Each row is a point on a tangle of strands that fork and nearly touch. The rows are in no order.
Points whose rows are less than 944 apart are linked; no others are. Some points are linked to none.
z338: [194,-147,-313,194,181,-106,299,81,-83,240,-190,119,-16,-19,-309,-221,18,-114,460,-67,-266,-292,-195]
z198: [479,43,-33,39,111,-611,292,-250,-211,573,-12,194,129,10,208,107,65,-97,-191,167,-27,523,155]
z469: [-107,-27,-63,111,170,-261,294,312,3,-45,42,-24,204,2,-176,25,-14,-178,145,-147,-170,-246,-395]
z605: [-498,77,51,301,-209,224,349,24,33,446,-225,-234,-61,-115,-253,-269,-129,163,-221,124,-482,-323,235]
z494: [690,110,-263,47,175,-527,84,-152,-393,100,191,86,84,-22,14,358,-5,107,-195,145,118,410,-47]
z562: [-57,-128,92,21,339,-96,-633,126,313,403,101,-30,-349,-22,348,-219,157,141,-71,177,-311,453,-279]
z654: [-561,86,-132,153,-240,-108,330,-372,-65,-24,-77,15,282,-307,-142,-92,-281,42,90,-206,-316,-301,317]
z235: [-272,77,80,310,94,213,468,334,61,39,-322,-118,147,-224,-149,49,-167,327,-39,106,-218,-373,162]
z401: [-83,230,-47,-6,141,225,-67,53,291,178,-112,237,246,30,192,108,6,-191,73,-217,27,-171,128]
z616: [-527,59,20,-182,82,11,-214,98,361,-179,-3,2,255,-235,255,5,122,200,204,-6,-102,257,171]
z708: [114,40,-221,-88,234,110,-297,-372,215,-492,-254,-124,280,-86,204,170,-28,-122,-149,-99,-158,-36,65]
z768: [-445,309,-7,-95,-144,-9,35,-379,-9,-302,179,-246,359,-161,-85,-49,-171,-48,-75,-272,-149,53,223]
z620: [335,119,-66,-47,82,-188,-351,136,-89,140,153,286,-11,198,269,85,454,-399,-140,-143,206,261,-94]
z879: [-416,216,34,-110,-395,67,434,-32,-165,-448,-394,-37,-166,-206,-11,-84,-471,111,151,-77,264,-233,428]
z404: [147,-7,-28,-48,-6,62,236,-68,24,-290,-294,261,99,-143,-351,-421,-6,388,77,132,-146,-787,-45]
z263: [173,-185,-132,-317,133,188,-507,-51,-63,-512,42,-92,-441,-146,161,-65,-75,0,76,-109,12,536,-205]
z122: [72,-11,-15,-270,259,307,-127,-379,-48,-503,-427,-32,156,59,-20,85,-167,-58,134,95,223,-255,51]
z440: [142,-113,205,6,-455,-125,136,-31,33,-601,441,-152,9,79,-194,408,-39,155,-266,10,228,164,-82]
z591: [321,-25,206,-477,-56,71,-375,-126,-11,-587,241,-321,-221,107,-135,-39,31,-140,-36,54,165,402,-262]
z551: [155,-5,-158,11,554,-247,-28,-147,65,23,-64,-168,84,124,128,139,-67,163,104,131,-9,-267,-116]
z851: [15,-409,153,176,-196,-296,421,191,88,87,166,31,-139,283,-214,420,153,28,-219,-92,29,-8,-134]
z3: [372,29,-110,267,310,111,107,98,-229,619,85,69,-68,368,-391,-33,-113,25,19,-47,-67,24,-270]
z916: [6,-124,-346,68,-126,46,309,10,208,84,-145,93,-123,-83,-261,-434,23,263,229,10,-337,-615,-25]
z2: [463,-53,-157,260,175,-139,269,-143,-319,882,-62,146,-167,188,-160,-179,-165,-20,127,176,-130,205,21]
z426: [282,-94,-94,-407,278,110,131,-436,143,-189,-287,-189,-106,291,-91,144,-6,-33,35,-136,359,-76,101]
z981: [301,-100,-165,-73,364,-258,-429,45,-454,43,37,52,-461,-133,143,-193,185,68,-177,250,-111,532,-409]
z397: [116,100,-42,-123,74,-39,-280,127,271,-156,236,-101,-3,-74,79,196,50,158,-219,-187,-103,295,-214]
z486: [269,-93,71,-149,-11,-218,-93,309,-313,-132,10,143,-99,-49,-88,486,169,-111,-133,50,267,418,-462]
z729: [310,-44,159,277,99,-457,195,-186,39,887,-147,87,-47,141,103,95,8,-239,188,92,-35,351,-48]
z354: [183,133,61,-342,113,-36,95,36,238,-243,303,-460,-83,-149,-16,321,-352,95,214,-67,177,-160,-148]
z566: [-67,287,129,-251,-374,-66,-169,111,-41,-657,485,-264,-242,-217,177,-73,-295,-176,-204,-184,-43,280,-54]
z722: [259,-137,123,-305,-205,-67,140,108,-155,-102,138,19,-179,93,-192,488,-132,-215,115,-233,376,111,-344]
z365: [-46,-289,155,124,40,-26,-298,-58,-133,-56,604,-26,245,315,-113,136,215,32,-136,55,39,148,-174]
z224: [352,37,-1,134,-51,-362,-549,41,84,292,214,367,-333,211,232,-50,372,-60,-400,104,-40,509,-222]
z568: [200,117,-89,145,277,-98,-307,-106,148,537,34,250,67,282,376,161,12,-369,-16,-132,18,-28,11]
z189: [-198,345,54,217,38,-50,-159,-8,418,-91,-187,128,329,-216,398,-65,110,-116,-281,-10,-235,-293,283]
z129: [359,189,80,215,-9,-586,-313,61,-54,494,142,339,-225,129,282,14,196,302,-321,479,154,636,-171]
z539: [-121,-465,-127,104,7,245,303,-9,17,275,-213,-153,-142,3,71,70,156,-85,123,173,-9,-364,221]
z74: [-481,143,-377,212,-507,169,398,-10,-269,-10,-143,-69,-298,-2,-149,-404,-231,139,-173,-171,-84,-193,489]
z94: [-36,-492,-48,15,143,-75,347,-73,165,330,131,-187,-296,320,-45,217,4,189,61,27,64,-219,28]
z76: [-18,-63,159,-297,-407,152,-262,3,32,-438,192,152,46,-37,103,320,145,-353,-322,-271,219,400,27]
z422: [-445,-186,-98,-5,-220,241,313,-101,-29,66,112,-131,78,-91,-4,-121,-32,-114,178,-93,-97,-367,248]
z533: [114,-324,194,191,-40,-242,3,-85,-227,295,295,110,20,321,-265,367,121,66,-272,157,73,51,-371]
z97: [-237,400,184,-232,-350,90,-120,-272,-267,-471,238,-228,46,-32,-36,-91,-488,-449,-144,-245,128,151,189]
z655: [97,-107,274,101,261,-294,-145,18,-65,496,-29,-17,84,318,-194,197,59,171,-48,248,31,552,-360]
z587: [-92,254,103,-393,-102,-56,200,-256,110,-536,-138,91,210,-163,-286,-447,-9,22,207,-108,31,-520,-104]
z444: [-33,103,97,55,408,-279,-351,473,167,74,-34,61,-214,104,352,-301,331,71,46,171,6,220,-208]
z637: [-320,318,-142,-34,-150,-153,-83,-48,57,-254,406,-14,267,-8,37,-271,1,-209,-179,-441,-266,66,-100]
z671: [-322,53,186,-342,-13,-32,-121,5,-117,-770,175,-465,-52,-214,212,-138,-24,-114,-4,94,62,128,0]
z425: [-246,-23,-60,-149,256,-91,-352,194,226,-394,-271,147,209,-314,263,-245,428,124,288,161,-89,82,21]
z329: [81,-105,166,-334,-359,189,-520,128,77,-297,296,160,-415,-155,207,93,401,-40,-384,-63,224,403,-155]
z747: [-621,171,128,156,-8,17,-101,14,0,-244,-141,244,490,7,126,-290,69,176,242,54,91,-8,326]
z600: [-104,186,15,-266,60,-76,-56,-32,275,-598,83,-233,-8,-101,281,-44,-294,103,179,-24,121,-221,8]
z536: [-223,56,-110,128,-145,-60,-2,-300,152,-244,-259,295,386,-180,112,-146,-79,-25,-75,-125,-260,-515,332]
z710: [-350,-243,103,241,-326,78,101,-172,13,356,-451,364,112,-196,-130,-381,-185,-62,147,192,-464,-610,44]
z650: [49,12,101,-67,-317,381,52,-29,-75,-33,280,216,232,206,-150,143,142,-389,-114,-427,214,147,29]
z971: [-97,9,273,333,168,219,253,234,182,207,-198,-282,309,-34,-112,202,110,53,-199,81,-218,60,125]
z481: [-533,264,-16,-65,-305,135,286,-310,-221,175,66,-276,-299,-67,-130,-181,-271,115,-185,-215,235,-141,552]
z678: [221,90,-115,18,63,339,187,189,-36,326,178,105,-198,358,-166,-137,-72,-8,-7,-306,168,-236,-120]
z243: [38,-444,47,317,121,64,159,-55,22,641,-535,-26,-141,-82,51,-93,218,-214,374,398,-147,-269,149]
z272: [626,221,-252,199,431,-223,-158,271,-314,1,133,-35,30,17,30,157,-62,143,6,54,188,304,-206]
z144: [299,-132,12,205,233,-65,153,329,-45,387,265,-40,77,-108,-50,264,96,65,420,25,171,4,-51]
z156: [271,-250,-81,-204,38,-65,-608,-15,-264,-254,292,47,-471,-131,2,115,-14,232,-121,166,67,497,-537]
z689: [373,-191,-48,-233,185,-73,205,-340,-14,222,184,-91,-156,335,-187,246,65,207,93,-14,401,151,68]
z357: [449,211,-98,138,194,78,-75,298,-167,-39,283,-31,115,-114,119,252,-72,-176,257,-126,203,-67,-47]
z294: [297,163,-238,99,176,396,130,50,274,86,-360,155,109,-37,-63,79,-35,192,156,-102,93,-313,217]
z184: [-354,-119,129,238,163,269,51,28,48,-126,-16,78,292,450,32,-251,202,131,112,59,116,25,341]
z761: [-354,59,196,-115,-48,331,33,128,-43,-141,110,-246,144,17,73,349,-318,144,-96,-85,185,171,100]
z310: [131,-12,-158,-302,442,-11,-499,-180,191,-205,-149,-145,78,-361,98,-244,408,-24,183,125,-190,232,-138]
z793: [-223,-115,302,238,119,-50,67,48,197,399,-480,201,130,-97,44,-181,37,-180,279,248,-153,-455,-77]
z253: [-109,44,53,176,-431,-219,99,76,24,-288,594,2,127,94,-12,195,-117,27,-243,-316,-34,65,15]
z92: [-438,143,-253,-13,-593,166,239,-37,-258,-14,-425,182,-226,-396,-35,-260,-257,377,41,45,35,-329,652]
z121: [412,-12,-111,-144,18,-333,-287,-247,-323,-120,211,94,-161,-77,-85,418,14,218,-267,343,312,353,-479]
z661: [-419,-128,356,176,218,10,-112,133,-46,-48,302,-251,254,304,15,-127,207,47,-171,148,-48,153,-16]
z895: [-377,42,304,144,217,-212,-33,337,142,161,-177,-7,320,-199,43,-112,176,-168,246,136,-249,-144,-298]
z640: [-133,-82,-71,217,1,408,113,285,151,464,29,77,-183,443,-208,-386,-41,127,207,-73,-156,-222,57]
z208: [184,-159,118,115,71,267,-11,27,-247,365,44,230,55,249,-71,209,422,-377,-35,-40,193,196,22]
z820: [-37,157,-1,41,-399,261,501,89,-247,-490,-93,-232,-218,-87,-95,65,-488,-327,-11,-228,122,-91,352]
z244: [-205,-333,63,-128,-615,291,-171,-58,-121,403,-333,221,117,-426,-155,-434,13,226,-100,353,-582,-498,162]
z495: [423,111,166,-304,110,213,-88,-97,15,-456,102,-299,-75,318,6,21,126,-101,-28,-85,484,148,49]
z103: [-10,12,194,266,275,-384,-58,318,188,197,-343,85,91,41,213,38,356,-308,200,121,-41,319,-239]
z648: [-336,-63,-215,-42,-506,394,59,131,81,460,-355,-252,-151,-210,-89,-443,147,173,-197,449,-496,-357,233]
z323: [6,79,-244,-170,-235,466,259,-41,258,-70,-353,188,-46,-215,-6,0,-377,226,149,-124,19,-511,330]
z175: [172,135,-253,-64,-148,353,268,-47,128,-299,-149,-103,-110,-74,10,202,-651,-120,230,-273,119,-332,164]

A fork is a point with three links. Follow the links from the first point to the second and name the forks in between, in order.
z263; z103 | z426 z94 z539 z793 z895
z354; z981 | z768 z654 z539 z94 z426 z156
z640; z654 | z494 z121 z156 z426 z94 z539
z895; z354 | z793 z539 z654 z768
z661; z640 | z533 z94 z426 z156 z121 z494
z689; z620 | z94 z539 z654 z401
z92; z469 | z401 z654 z539 z793 z895

Name the points in between on the shortest way along the links from the first point to the second, in order.
z224; z94 | z620 z568 z401 z189 z536 z654 z422 z539
z469; z671 | z895 z793 z243 z539 z422 z654 z768 z97 z566
z661; z481 | z365 z533 z851 z94 z539 z422 z654 z536 z189 z401 z294 z323 z175 z820 z879 z92 z74
z494; z747 | z121 z156 z263 z591 z495 z426 z689 z94 z851 z533 z365 z661 z184
z722; z640 | z486 z121 z494 z198 z729 z2 z3 z678
z916; z971 | z338 z469 z895 z793 z710 z244 z648 z605 z235
